Each row is a point on a landscape with many peaks, with its height.
From any point a climber steps to the highest of the 2 points nearest to it. It stops when none of these is higher. Distance is the straight distance between rows; heights are no part of it.
k_353 h=134: [159 120 112 167 186 138 140 127 183  74 172 153 165 190  98 115 171  34
 115  84 139  97 159 131 128 165 180  59 110 151 163  95 167 163 157 134
 110 122 125 108  81 124 149  81 162 100 122 111 165  84  85 165 129 140
 155 144 123 121 178 159 125 141  87  93 102 131 173 112  90 100]
k_703 h=306: [111 135 156 106 212 156 110 160 105 148 124 109 157 176  75 119 129 131
 132  96 161 132 178 123 141  97 145 119 135 114  79 192 115  76 156 150
 108 126 103 103 122 147 147 145 128 107 137 120 107 123 131 120 125 148
 142  84 110 113 141  96 106 103 186  97  84 141 110 124  89 123]
k_532 h=469: [116  90 107 116  80 112  91 127  91 217 133 118 152 111 175 173 135 107
 113 113 104 113 104 134 109 143 126 129 188 127 167 142 127  91 123 153
 141 131 129 155 129  92 136  66 111 125 134 161 156 116 111 104 121 101
  90 126 158 126  77 153 112 196  74  97 101 110 110 156 121 117]
k_286 h=119: [129 136 138 134 129 105 147 130 121 136 102 181  97  77 156 117 162 147
 113 131 140 151  66 131 166 123 160 149 123 150 144  77 119 145  52 118
  82  64 182 177 154 132 100 184  66 108 133 121 164 130 199 132  89  68
 136 125 109  94 124  49 151 156 134 136 134 128  86 110 115 149]
k_392 h=52: [161 133 184 119 144 157 149 112  74 167 102 160 132  78 109  71 138 178
 145 127 151 150 122 141 123 114 119 165 152 117 139 136 131  92 119  76
 109  55 121 124 117 172 131 172 102 147 108 127 127 137 179 127 133 117
 126  97 111 129 118  89 140 132 168 118 119 180  82 100  92 120]
k_446 h=584: [140 122 123 135 124 106 159 202 137  54 165 171 154 140 112 120 150  92
 139 141 125 193 141 122 198 113 168  96 129 111 113 110 135 168 153 150
 159 125 157 125 146  71 131 119 131 117  90 114  93 110  98 196 122 136
 108 179  99 133 163 129 119 127 135 133 146 129 138 123 153 102]
k_135 h=422: [136  78 187  63 177 159 120 100  83 149 127 166 148 138 124 130 161 175
 160 131 152  81  97 143 112 136 158 115 142 153 186 142 131  42  92 124
  80  72 141 133 166 143 112  87  85 131 153 118 161 162 139 129 113 109
  97  99 127 138 123 164 104 190  94  66 123 160 104 163  92  91]
k_346 h=177: [141 132 182 117 174 139 166 126 142  68 138 174 182 137 110 108 176 142
 156 142 156 137 137 113 158 155 156  97 125 161 144 104 117 104 111 155
  82 103 160 112 154 113 117  88 130 131  91  95 115 148 120 180  91  62
 164 141 143 141 154 142 139 177 120  60 140 164 117 132 132  74]
k_538 h=234: [109  96 181 119 131 110  95 140  91 199  70 112  82  70 157 176 130 151
 133 159 137 105  97 137  92 124 120 189 127 125 147 153 112 106  87 115
 106 118 138 104 131 115  68 147 130 195 130 184 143 154 145 139 108  66
 109  82 124 156  86 119  99 191 118 119 101 137  96 116 105 108]
k_891 h=352: [108 102 138  91 183 140 101 157 124 147 118 137 139 162  98 153 101 149
 106  89 178 130 146  97 108 102  98 137 116 124  86 155 115  93 165 143
 119 128 119 126 134 139 145 175 112 115 154  98 139 128 161 110 123 180
 110  99  87  86 110 135  95 110 160 149 102 126 106 143 122 130]
k_521 h=140: [126 167  78 164 100 131 152 114 132  25 167 101  85 109 138  97  81 100
 126 149 117 150 119 102 150 153 117 120  91 106 165 109 127 195 155 106
 131  90 102 131 164 112 112  99 100 155 130 125  77 118 120 120 168 149
 141 217 106 112 126 110 128 115  90 154 173 115 144 155 118 204]
k_82 h=421: [151 122 109 175 111  89 144 172 176  35 172 148 105 173  88 114 119  74
 152 125 124 125 152 110 163 115 156  98 115  94  75 124 147 198 167 149
 150 113 127 108 130 113 125 148 116 113  91 122 139  84 127 167 179 172
 139 198  97 117 198 110 161 111 171 159 131 104 164 123 109 149]
k_681 h=374: [137 135 106 108 128 137 129  92 121  84 152 121 134 165 120 101 101 151
 143 134 126 136 117 133  98 100 113 104  81 155 153  83 143 126 170  95
 133 130 136 146 155 131 134 165 112  99 196  95 116 101 153 133 147 207
 107 184 128  92 110 155 114  88 130 201 187 150 124 135 150 207]
k_645 h=526: [ 99 118 106 104 110 112  85 162 107 122 124  95 163 171 130 190 165 122
 112 132 105  73 105 149 151 118 167  74 160 132 102 142 114  67 140 145
 146 223 139 150 133 114 114 100 172 102 130 115 140 128  84 146 122 131
 101  40 158 167 101 173 117 149 138 112 104 129 137 158 134  96]
k_717 h=187: [106 171  94 117  83 146 142 188 107 182 136 121 100  55 156 121 118 101
 107 129 136 202 119 124 160 110 112 174 158 113 121 133 153 171 108  88
 144 134 121 160 134  85 126 180 110 155 148 154  95 119 164 123  89 124
 154 107 141 117  94  74 133  79 114 133 126 147  98 118 172 139]
k_305 h=507: [109 129 117 112 106 117 132 193 103  77 163 138 172 159 110 141 148  96
 155 113 142 163 148 130 175 100 160  98 127 152 121  92 132 125 172 144
 153 163 142 136 141  81 147 120 140  99 115  97  91 129 119 197 116 151
  99 158 129 125 122 159 120 127 140 138 147 158 121 124 163 103]
k_664 h=447: [ 89 113  83  75 109 130  71 162 123 169 125 105 150 181 100 147  83  98
 142  78 140 128 119  77  97  88 101 135 100 100 123 140  84 114 185 150
 159 191 131 133 108 108 178 120 144 110 145 106 130 148 154  95 152 214
 119 100 134  94 109 177  79  45 122 186 145 110 133 151 158 138]
k_266 h=531: [ 87  80 118  68 117 114  72 128  94 176 146 131 181 122 139 190 122 126
 110 102 122 116  94 141 100 138 144 120 146 144 175 138 129  70 122 150
 113 114 140 156 134  88 125  77  93 117 157 126 146 134 106 116 105 114
  59 123 162 126  78 167  85 189  88 114 107 121 110 153 107 104]
k_69 h=375: [139 143 128 169 186 139 155  74 192 124 155 153 137 139 107  85 144 145
 140  71 125 100 136 163 124 143 160 119 133 125 116 124 126 154 110 136
  63  70  82 111 114 180 140 128 100  92 130 100 174 103 170 117 145 122
 179 196 106  85 173 104 150 133 148 102 119 116 153  95  91 134]
k_911 h=143: [140 167 169 128 135 112 157 138 128 126 108 190 137  73 159 110 169 170
 131 162 130 152  85 141 178 119 147 136 150 138 137  91  86 124  64 142
  75  62 170 144 167 140 111 128  76 108 112 105 140 146 180 160  66  40
 135 143 138 104 137  51 148 154 140  90 145 144  94 132 112 108]
k_972 h=356: [145 141  97 215  79  99 163 134 213  64 155 140  99 181 109  95  80  77
 155 105  93 111 164 117 137  87 132 102 125  91  77 129 130 201 147 127
 142 150  84  84 124 133 138 142 131 102 105 113 152  81 126 144 185 151
 177 183 124  98 180 127 169  87 143 157 128  91 182 113 107 121]
k_558 h=247: [ 99 139 152  97 137 138 149 135 129  78 134 141 107  93 131 130 111 165
  98 148 160 144 125 129 146 127 104 123  88 148 112  76 116 149 121 123
 123 110 167 142 159 126 120 138 111 144 146 108  93 129 142 148  85 119
 115 140 114 124 105 126 158 139 137 156 178 153 106 129 133 140]
k_518 h=285: [125 126 176 116 143 140 159  97 148  33 135 172 143 146 105  88 134 173
 120 155 150 118 136 131 126 138 125  85  77 174 127  67 122 123 124 133
 109 119 166 107 158 161 124 147 118 115 136  80  90 138 121 153 109 137
 152 184 134 142 142 150 156 130 150 148 196 148 126 152 153 138]
k_28 h=270: [120 137 172 131 140 114 122 173 147 129 106 128 115 168 116 159 135 136
 114 143 176  87 129  89 165  95 109 112 115 137  27 144 114 114 123 148
 132 180 143 144 115 154 143 197 119  91 112  93 126 111 143 147  81 173
 146  94  98 126 128 109 158 105 185 141 114 124 127 166 128 110]
k_434 h=116: [151 123 104 180 150 126 133 109 158 100 150 127 143 165 126 125 160  15
 120 108  96 113 177 142 141 176 163  59 121 131 181 105 160 166 167 122
 147 128 117 114  83 110 166  40 177 104 102 140 166 103  56 136 129 116
 142 140 120 123 158 168 123 147  72  79 118 127 194 134  90 122]
k_265 h=171: [188 169 116 168  78 121 146  83 174  85 108 134  93  77  95  99 101 127
 123 167 125 131 149 112 103 151  78 156 104 100 117 114 180 147 171 111
 116 136 120 143  92 139 137 148 124 186  80 174 103 118 125 109 188 144
 183 110 144 170 167  62 196  61 173 165 139 140 139 116 119 196]
k_597 h=448: [150 146  81 187 115 137 156  58 170 132 146 133 120 106 107  69 113 145
 157  68  96 101 111 177 129 153 149 140 136 119 147  94 108 160 132 121
 112  86  70 156 112 177 128 130 110  94 132 114 159 105 161  95 192 143
 169 217 129  88 186  86 160 113 143 117 117 109 158  78 115 174]
k_168 h=503: [ 95  93 122 103 100 104  80 126  80 145 107 115 118 128 163 177 121 161
 119 128 107 136  92 147  73 105 103 140 123 146 129 131 117  68 126 116
 156 171 161 108 126 113 104 128 156 140 153 149 141 163  98 109 111 119
  70  93 153 156  83 189  96 164  89 150 119 110 117 147 149 132]
k_469 h=315: [111 126 163 142  91 119 106 175 136 162  78  96 119 141 124 168 141 142
  83 147 139 102 114 111 129 120  85 149 109 128  47 147  95 106 125 152
 161 206 164 146 121 138 122 197 155 122 138 136 144 122 113 114 119 153
 130  50 115 148 110 140 148  85 160 151 101 106 129 163 156 117]
k_820 h=109: [178 129 116 150 180 153 139  71 129 146 105 123 121 118  98  67 106 164
 132 112 138 119 149 134  94 146  77 154 129 120 134 146 110 142 120 135
 114  71  85 140 113 182 115 157 138 134 156 107 137 103 142  86 201 166
 162 157 103 115 146  88 157  77 151 113 108 122 158  90 118 206]
k_919 h=170: [127 160 105 135 116 112 159 123 125  62 154 108  93  92 160 112  81 121
 104 160 132 147 136 110 159 172 121 140  95 113 167  92 118 197 125 138
 143  82 125 110 161 118 130  90 100 161 119 115  78 121 122 125 107 111
 149 203  97 117 111 110 106 148  76 137 176 131 151 145 123 173]
k_927 h=326: [147 173  87 194 106 140 146 128 162 139 156 111  99 103 161  96  90  97
 128 103  99 165 144 142 170 140 135 146 159  93 131 126 139 218 128 115
 118  92  94 126 126 138 138 145 114  98 107 146 101 104 122 136 141 111
 166 191 132  85 163  58 162 110 127 130 135 120 147 109 128 163]
k_567 h=327: [164 144 139 164 215 171 143  67 144 159 150 128 143 168 122 112 166 106
 143  87 153 108 157 146 125 177 159  80 145 133 143 142 129 129 118 147
  68  89 105 115  91 169 146 112 130  98 105 140 155 131 140 125 129 105
 191 158 142 106 184 103 171 146 146  75 109 152 161 108  96  95]
k_584 h=168: [148 146 170 100 120 128 161 121 110 146 105 154 122  67 131 122 140 167
 141 184 138 125 106 147 159 149 119 157 106 136 168  96  89 122  72 137
 106  60 187 132 159 139 107 111  93 157 109  95 106 143 188 158  78  57
 122 135 153 133 128  90 133 162 130  92 141 169  91 120 123 109]
k_601 h=437: [ 98 139  95  84  86 137 111 182 111  73 146  68 104 128 139 145  99  89
 140 144 130 169 120  59 146 108 110 124  59 100 130 129 148 158 141 111
 158 176 152 123 157  84 158 108 138 136 131 128  77 142 126 133 136 214
 121 169 106 117 112 142 110  80 116 189 191 147 133 187 166 174]
k_702 h=223: [103 163 108 121  83 134 154 219 123 134 127 108  99  75 149 153 109  82
  98 162 139 180 124 104 190 111 113 145 131 127  79 125 161 166 123 112
 154 169 117 147 138  82 132 157 131 143 117 149  96 111 151 139  88 153
 137  92 117 138 108  77 136  74 145 150 144 144 126 135 183 133]
k_944 h=440: [113  80 149  80 155 105  80 107  94 138  93 121 133 143 131 140 137 174
 141 135 106 124 114 158  68 100 125 107 114 148 155 154 112  35 132  98
 153 161 146 109 127 153  96 113 159 148 148 135 150 184 109 117 140 142
  69  72 152 175 113 199  98 152 118 169 126 115 118 130 135 116]
k_606 h=539: [145 153  65 181  98 146 140  70 154 116 161  98 107 119  97  68  74 133
 157  68 106 112 101 170 116 140 126 126 134 125 171 116 114 160 157 119
 118  93  52 157 125 155 129 127 113  97 164 111 155  81 151  91 193 180
 125 221 116  93 165 129 144  79 117 125 109 102 159 102 106 192]
k_817 h=396: [108  88 126  76 131 126  95 166 116 144 113 135 133 180  96 173  95 130
 129  98 166 125 106  76 107  71 100 136  86 115  92 133 103 111 160 152
 148 186 139 150 127 131 151 185 120 117 151  84 137 130 158 127 139 227
 116 101 111  78 102 152  87  62 147 170 115 120 111 151 163 135]
k_718 h=156: [150 173 110 142  88 151 138 138 112 198 122 104 115  73 151 138 123 116
 108 138 124 173 131 138 146 129  98 173 167 125 137 146 150 177 129 106
 151 115 134 138 120 124 117 164 120 153 129 181  83 115 153 122  96  91
 136  99 150 139 117  65 138 106 140 120 125 138 107 104 151 118]
k_613 h=240: [181 136 133 173 154 128 186 108 164 104 142 144 121 107 153 124 158  85
 121 144 113 129 145 139 165 178 150 121 112 112 144  89 109 196 117 144
  93  64 131 105 124 121 135  63 112 128  81 149 138 148 120 149 116  51
 214 204 132 123 163  95 147 185 120  84 150 139 176 126 135 116]
k_540 h=275: [172 136 125 199 150 122 159 116 175 126 161 137 120 133 160 120 147  95
 128  94 109 148 155 150 172 153 154  96 151 116 104 118 139 197 120 136
 100  86 108  97 114 144 137 108 120 108  89 156 130 114 112 152 126  92
 187 191 131 110 168  79 167 150 152 106 144 119 178 108 125 134]
k_311 h=312: [112 100 173  90 161 119  95 119 122 140  99 111  86 127 128 157 150 135
 169 181  97  67 117 133 101 125 189 120 159 104 156 167  86  44  90  92
  82 186 112  96 105 151  68  79 139 177  99 166 114 168 121 117 118  59
 100  73 153 191 145 166  96 198 128 107 114 106 107 116 102  87]
k_902 h=600: [ 85  92 116  78 144 119  71 132 110 144 148 121 180 155 125 183 139 115
 102 108 117  98 115 154 104 115 153  75 143 157 141 133 123  58 161 139
 110 175 131 145 138 108 123  78 143 107 156 121 153 129  90 126 117 140
  78  75 160 134  94 180 119 169  92 123 104 129 110 160 115  98]
k_837 h=474: [118  76 159  98 146 124  91 109 105 175  88 135 123 124 123 111 141 160
 179 141 100 101 112 169  85 102 150 112 177 143 159 160 108  34 132  80
 142 182 115 114 103 154 100 125 167 161 131 157 151 185 111 132 151 126
  65  47 152 199 110 199 120 145 136 130 108 104  96 106 136  91]
k_157 h=487: [154 107 124 137 146  99 142 176 154  33 158 153 125 162  64 119 150  98
 134 131 140 141 156 112 176 141 159  99  81  97 113 134 154 172 156 155
 157  96 171 118 127  95 127 117 113 133  97 129 102 101 118 174 161 182
 124 189  91 134 195 118 143 130 157 165 123 125 157 135 105 138]
k_275 h=457: [104 123 125  94 126 129 110 185  95  83 161 123 181 157 110 173 175 103
 139 118 137 118 130 148 185 116 163  91 151 169 115 100 123 103 145 163
 127 188 144 146 150  87 119  88 163  90 121  97  95 129  80 185  97 132
  91 105 147 147 104 161 104 137 120  95 120 153 133 137 147  91]
k_85 h=24: [132  97 137 132  90 145 120 121  90 149  64 130 119 100 142 100  99 168
 114 142 147 177 108 100  56 123  89 167 112 139 129 121 150 115 142 111
 154 134 142 142 108 133 122 200 164 165 146 145 157 139 110 119 143 161
 120  57 121 140 111 171 122  81 130 167 101 130  91 114 139 149]
k_63 h=265: [110 165 122 123  67 120 130 189 128 119 110 102  96 125 150 179 114 114
  95 159 131 141 128 107 157 133 104 135 110 128  61 116 138 142 132 121
 185 191 141 149 119 122 134 169 143 124 114 133 118 122 114 114  94 164
 121  86 109 156 109 127 156 100 144 161 141 141 149 153 165 132]
k_386 h=210: [173 162 123 174 116 113 151  89 151  69 112 137 113 112  95 101 151 143
 134 165 130 104 160 117 102 177 104 115  99 103 119 137 163 145 157 128
 137 117 120 119  97 133 136  98 141 165  76 167 108 140 124 119 174 142
 167 146 122 174 162 105 176 103 165 151 134 137 174 116 113 176]
k_895 h=154: [139 111 138 147 184 130 140 127 161  53 155 153 191 170 115 127 179  86
 114 120 154 130 158 122 143 167 177  78 111 173 173  86 137 132 136 155
 109 108 156 109 126 113 137  69 140 113 122  96 122 127  83 173 102 109
 151 153 123 137 155 159 107 163  87  75 134 124 132 150 109  78]
k_10 h=199: [120 136 157 107 160 141 144  93 129 113 135 155 166 113 113 128 166 159
 144 146 147 111 136 143 138 157 145 120 119 145 161  91 111 101 119 139
 114  78 140 123 144 149 132  93  97 125 118  93 116 136 150 151  91  89
 127 162 137 132 120 148 144 174 117  88 146 158 119 131 118  96]
k_534 h=189: [122 138 163 116 119 120 147 159 112  54 141 148 143 174 107 155 190 139
 116 152 134  90 110 136 152 147 162  83 107 162  72 102 135  94  87 168
 129 183 184 121 137 124 123 117 176 107 114  91 107 137  94 150  76 122
 161 113 137 170 129 162 157 157 142  86 141 138 167 184 159  92]
k_134 h=284: [172 147 143 134 183 160 145  74 141 171 109 149 142 144 102  84 154 147
 147 117 136 116 157 131  86 159 110 103 137 122 141 150 148 104 153 123
 140  89  99 115  96 169 153 113 139 121 118 125 162 142 149 100 150 130
 171 135 134 131 151 138 173 124 136 103 120 144 158 101 128 125]
k_835 h=290: [141 110 147 118 221 178 113  98 118 196 144 134 162 173 125 122 162 135
 140  82 153 108 141 131 120 135 150  97 174 132 143 175 132  69 118 157
  85  92 108 117 117 169 127  95 127  90 134 143 143 123 132 104 113  99
 150 101 138 103 140 111 143 148 127  55  96 151 123 133  72  96]
k_30 h=193: [164 130 146 136  98 128 109 125 107 239  95  98 102  62 170 167 146 132
 124 167 140 134 116 153  97 128 107 208 159 127 173 156 139 154  98 119
 146 106 150 118 128 126  99 155 121 182 130 210 121 143 167 129 101  77
 143 103 153 152 102  71 110 140 110 107 104 156  92  98 131 102]
k_176 h=46: [130 149 121 141 120 140 136 103 137 146  90 141 123 129 128 101 113 162
 113 148 130 151 141 106  98 138  86 134 117 129  93 119 149 135 152 115
 171 128 135 136 112 157 135 166 142 134 138 127 138 118 145 102 137 147
 134  96 131 123 120 158 164 100 137 157 140 120 132 116 143 146]
k_559 h=395: [157 174  94 185  89 137 163 158 163 148 146 122  96  96 179 103  78  64
 101 141  93 180 155 126 202 109 107 154 173 115 112 138 156 199 110  90
 142 109  85 138 134 115 148 181 112 113 112 177  99 114 110 110 123  88
 178 136 143  96 137  32 145  75 115 113 158 124 113 113 178 134]
k_221 h=203: [149 137 152 147 123 117 172  89 145 109 123 118 118  94 169 137 114 120
 115 187 126 124 152 121 161 184 110 153 101 113 168  90  96 190  96 153
 132  72 146 101 149 135 140  56 104 162 103 117 104 130 131 113  96  67
 179 178 107 127 127 104 121 182  69  99 179 144 160 136 137 146]
k_821 h=78: [163 136 139 134 185 135 134  87  86 161 108 125 118  77 104  60 126 185
 156 115 155 130 141 147 114 145 113 157 143  93 152 149 126 128 126 127
  98  54 102 136 115 174 127 164  95 148 124 110 118 114 174  91 168 154
 144 144  94 124 134  73 140 125 157 121 106 170 130 105  93 187]
k_757 h=71: [138 177 101 154 112 138 149  89 167 124 132 124 123 135 145 121 121 125
 131 112 111 138 138 133 124 148 102 112 120 130 134 109 141 156 165 114
 162 108 106 122 116 146 154 105 134  99 142 127 154 106 129 101 122 119
 112 159 130  98 125 173 140 135  95 127 156 114 156 137 127 140]
k_683 h=178: [138  87  86 136 129 120 125  77 153 122 118 147 122 144 145 133  71 161
  84  66 164 135  97 106  85 131 142 165  95 170 147 125 148 151  95 156
 106  65  91 151 114 142 149 160  98  88 185  68 199  83 131  96 156 179
  90 165  87  71 117 152  66 113 121 177 111  94 114 137 101 156]
k_843 h=274: [100 117 155 110 218 165  82 135  99 153 143 107 168 169 108 121 151 130
 133  95 142 120 166 134 136 121 165  88 162 114 102 194 115  60 131 151
  87 123 111  88 117 143 118 112 142  98 111 156 108 132 102 121 109 116
 150  68 117 129 163 106 123 135 170  82  82 148 123 120  56 108]
k_662 h=209: [129 152 169 147 135  97 180 179 145  64 149 169 136 175 118 157 187 114
 115 160 139  93 120 106 170 144 149  68 118 159  40 125 138 117  77 165
 107 154 164 135 119 113 133 149 147  97 104  88 118 113 109 170  78 121
 183 134 116 157 146 130 172 156 159 112 146 126 162 172 164  90]
k_17 h=376: [ 96 109 133 141  47 114  90 168  98 168  70  85 116 134 156 156 111 135
  91 142 102 135 102 113 111  94  74 173 135 131  84 155 105 114 116 141
 167 222 173 150 132  99 113 189 191 146 157 180 151 150  74  86 143 136
 115  36 149 159 104 157  96  81 118 137  71  91 114 164 190 119]
k_781 h=420: [130 124 136 123 135 139 109  87 134 204 109  55 124 117 121 125 135 124
 142 135 105 102 167 157  98 127 133 147 199 113 153 175 106 122 148 127
 142 179 138  96  93 157 123 105 165 164  95 200  87 176 100 109 149  64
 123  67 175 192 164  88 132  90 144 122 107 100 115  61 131  90]
k_466 h=490: [131 161 118 145  77 130 122 122 137 186 110  92 151 124 130 120 137 108
 133 137 121 127 173 139 134 134 109 137 193 120 111 155 159 145 156 138
 180 174 126 131 114 117 142 113 163 140  98 173 100 153  88 114 143  70
 124  54 160 174 142  95 131  82 164 120 119  96 123  95 163  94]
k_267 h=32: [148  99 184 106 128 140 138 133  81 156  85 151 122  97 113  83 112 166
 121 116 166 158 106 120 100 110 100 181 131 137 129 147 139 107 123  97
 126 101 118 139 122 143 117 212 117 165 137 133 127 126 157 122 143 140
 115  71 101 126 107 120 139 114 166 148  97 161  73 102 126 138]
k_910 h=145: [171 108  97 137 171 137 127  60 124 142 114 132 124 126 135 108 100 174
 106 107 157 133 114 100  82 147  90 150  91 145 147 143 133 137 129 151
 123  62  86 134 116 175 129 147 115 128 173  99 182  94 148  78 181 166
 124 161  86 101 115 143 100 105 121 136  99 112 147 112  88 182]
k_908 h=239: [121 146 169 147 137  93 148 199 155  67 134 152 117 151 128 157 158 122
 112 157 163 112 141  90 192 106 143  95 119 138  27 140 133 148  98 154
 108 143 150 132 120 119 140 184 111 106  86  92 122 109 143 169  88 141
 144 130  92 127 156  77 171 122 190 148 122 138 124 149 128 111]
k_876 h=351: [ 72  84  91  72  63  95  88 186  33 173 150 142 130  87 175 179 113 133
  98 114 115 155  63 126 114 126 114 188 140 119 171 125 156 107  59 133
 115 144 140 131 150  58 119 127 124 176 163 140 132 152 131 134 103 119
  95 131 155 121  49 128  54 186  76 116 110 131 101 175 140 121]
k_26 h=252: [121 115 122 161 127 144 175 121 211 117 145 131  96 187 148 107  58 109
 122 112 111 117 139 105 125  82 112 176 102 134  57 132  94 188 118 124
 121 146 138 148 138 131 125 174 123  81 172  84 175  56 161 115 163 165
 133 168 104  43 131 144 137  66 118 159 122  73 128  96 134 118]
k_84 h=95: [122 150  99 142 135 120 126 111 126 108 128 101 138 142 135 148 135  82
 122 128 107 134 169 122 126 167 154  94 125 124 153 134 146 152 173 121
 172 133 103 101 116 114 157  53 152 107 110 132 128 131  73 112 113 108
 117 131 129 133 132 165 120 154  83 111 143 133 172 125 102 134]
k_975 h=363: [116 134 129 115 136 122 102 113 123 147 106  79 113 105 118 143 144 125
 165 153 105 110 162 147 114 129 178 115 163 107 154 166 126  86 136 112
 141 177 114  98  92 138 108  67 169 167  80 164 113 175 102 112 141  80
  99  87 151 202 151 136 114 158 130 139 113 110 126  71 117 111]
k_268 h=307: [ 61 100  92  73 117 115  76 167  73 202 156 108 121  70 136 153 118 135
 127 112 124 175  88 127  95 112 109 198 118  92 157 142 132 105  96 106
 121 157 129 115 123  86 109 130 125 186 147 152 128 175 167 122 113  99
 106 121 135 131  75 120  52 168 129 143 108 119 101 127 120 107]
k_590 h=231: [108 154 112 112 162 134 123 137 101 127 133 116 136 105 121 131 135 145
 136 120 143 145 137 134 129 147 125 128 129 117 128 114 131 125 148 123
 133  99 122 128 137 123 134 104 110 142 104 119 103 132 145 144 111 117
 105 131 120 126 111 122 125 151 144 142 125 156 120 101 106 123]
k_364 h=163: [105 109 167  91 148 140 122 131 100  92 117 123 135 139 130 164 185 146
 117 176 118  86 109 137 129 161 152  95 129 154 114 125 109  71  67 152
 111 177 154 124 165 117  99  86 174 156 119 132  90 155  98 147  80  90
 127  75 155 174 107 176 133 186 120  71 145 123 130 151 135  85]
k_129 h=438: [ 89  81 113 120  75  93  67 142  91 160  89 115 116 159 162 173 102 156
 123 119  94 142  83 131  88  78 103 148 102 133 114 151 107  71 138 133
 171 208 165 121 123 117 107 163 181 139 149 148 168 174  89  92 148 157
  85  51 151 163 107 191  78 107  98 169  83  82 121 154 166 127]
k_812 h=472: [161 184  99 154  44 119 158 136 166 121 140 162 106  89 146 101 113 103
 125 140  78 153 127 128 164 108  95 139 177 125 101 106 170 174 140  78
 154 124 104 156 135 106 142 162 113 119 110 154 103 119 102 121 112  81
 160 123 145 127 137  81 164 102 104 118 163 153 109 106 199 124]
k_283 h=560: [135  99 182 106 131 134 105 103 110 189  83 118 122  82 116 111 128 155
 173 131 101 130 131 155  68 112 122 165 167 118 139 172 113  83 120  70
 135 152 108 110 109 144  92 144 152 198 129 172 126 180 140 139 163 115
  77  53 146 191  99 138 112 123 160 145 110 110  79  87 122  94]
k_172 h=571: [151 171 117 164  42 120 150 142 164 151 113 134 146 149 130 102 116 105
 115 148 106 129 177 122 153 108  79 137 174 123  85 116 165 160 163 130
 175 165 119 140 108 118 155 162 146 121 114 149  88 127 104 125 132  90
 142  81 166 143 142  93 162  58 164 112 148 114 129 108 190 104]
k_844 h=402: [112  93  97 111  46 115 110 158  46 188 124 122 129  95 171 164 132 138
 100 121 100 130  58 138 148 135 123 160 184 135 154 125 151 115  73 163
 139 122 127 176 143  73 117 118 110 149 146 157 138 120 115 133 105 117
  81 130 156 125  60 131  92 179  82 103  84 116 108 170 162 117]
k_894 h=248: [160 146 134 128 147 133 141  61 129 122 103 129 135 118 121 108 170 156
 144 173 121 107 163 131  84 167 111  97 104 119 148 136 146 116 161 110
 157 128 121 115 109 158 145  78 150 162  94 134 133 169 136 102 149 123
 141 129 136 169 148 143 160 131 123 132 154 141 170 110 117 139]
k_576 h=477: [112  60 149  71 119 119  99  97  77 164 132 148 169 125 111 173 146 165
 126 119 142  94  80 157 105 136 166 135 139 164 205 103 129  59  99 152
  93 101 154 161 155 113 121  89  84 114 163 129 138 144 108 141 112 114
  52 122 156 137 105 168  97 199  88  88 117 142 104 177 103  92]
k_141 h=300: [117 127 125 192 125 131 177 111 241 111 160 153 110 170 129  77  98 106
 150 109  89  95 157 131 111  72 113 136 117 104  82 126 103 176 118 121
 117 151  94 107 140 148 126 163 127  77 160  94 178  75 157 127 156 138
 170 178 138  75 158 136 165  89 141 136 144  77 159  76 110  97]
k_687 h=520: [ 93 146  68 101 107 122  66 177 135 124 140  74 123 155 128 170  90 100
 132 116 126 141 140  68 128 103 109 116  69  83 120 153 115 154 166 136
 162 182 124 122 135 111 170  94 140 118 127 133 118 143 124  92 142 214
 117 129  99 103 112 153  96  78 106 180 149 119 146 172 123 168]
k_88 h=328: [127 133 168  89 160 144 142  93 121  51 130 131 128 159 101 115 120 170
 118 156 142 112 131 130 104  95 108 103  68 171 134  80 132 113 145 117
 110 128 164 116 163 140 125 171 109 111 179  89  99 112 129 139 141 197
 112 173 125 117 128 141 137  95 154 200 213 161 121 164 156 201]
k_840 h=266: [ 76 133  90  79 138 130  91 145  79 166 151  93 147  91 107 142 121 131
 168 107 132 154 146 137 108 122 142 149 142  90 159 139 122 108 142 117
 151 158 114 112 118  86 138  84 134 160 112 141  92 167 130 139 133 120
  87 126 140 141  95 136  78 153 131 154 132 137 111  98 103 116]
k_616 h=213: [114 100 106 148 150 143 151 102 186 132 138 150 126 180 125 113  70 137
 105  71 148 118 119 120 102  98 128 181 122 164  98 142 105 165 110 148
 105 118 119 151 124 127 143 175 110  76 195  64 190  60 146 113 151 169
 107 176  97  29 120 161  95  86 123 149  98  63 103 109 119 125]
k_554 h=439: [139 140  72 129 125 121 142  89 150 110 156 142 162 135  97  75 104 144
 148  93 132 128 106 147 104 121 140 113 119 140 178  94 129 127 178 108
 145  86  85 153 127 155 150 138  99  89 191  86 148 103 160 105 181 203
 104 195 123  94 137 147 120 102 124 171 142 121 134  99 116 175]
k_739 h=271: [121  73 193  97 162 130  91 121 109 201 106 128  95 111 165 169 150 150
 147 153 115  85  94 157  95 125 143 154 152 105 160 174  96  65  88 109
  74 133 134 101 134 123  70  99 110 165 114 183 141 151 147 131 119  51
 110  82 146 169 111 146  98 228 101  93  90 124  92 127  94 112]
k_977 h=106: [104 168  97 158 107 128 147 137 149  40 179 104  69 122 170 108  70  72
 120 156  84 161 113  97 174 126 121 126 102 114 135 127 135 213 102  60
 117 103  71 135 178 125 137 122 114 117 140 101 128 114 108 130 149 156
 115 199  76  80 119 135 128 119  61 157 183 113 122 183 154 186]

Call two points neighbours if one is among the 2 nearest of the other. Go from one point of each pair to the other, from neighbour to neighbour, staying as high as possible. Name the lowest point that can't be avoided.
k_283 and k_266 => k_590
k_168 and k_606 => k_63
k_446 and k_902 => k_275
k_283 and k_168 => k_944
k_606 and k_687 => k_843

Two climbers start at each pair of points below. Name the first point that both come to, or write -.
k_434 and k_221 => -
k_718 and k_540 => k_172
k_590 and k_919 => -
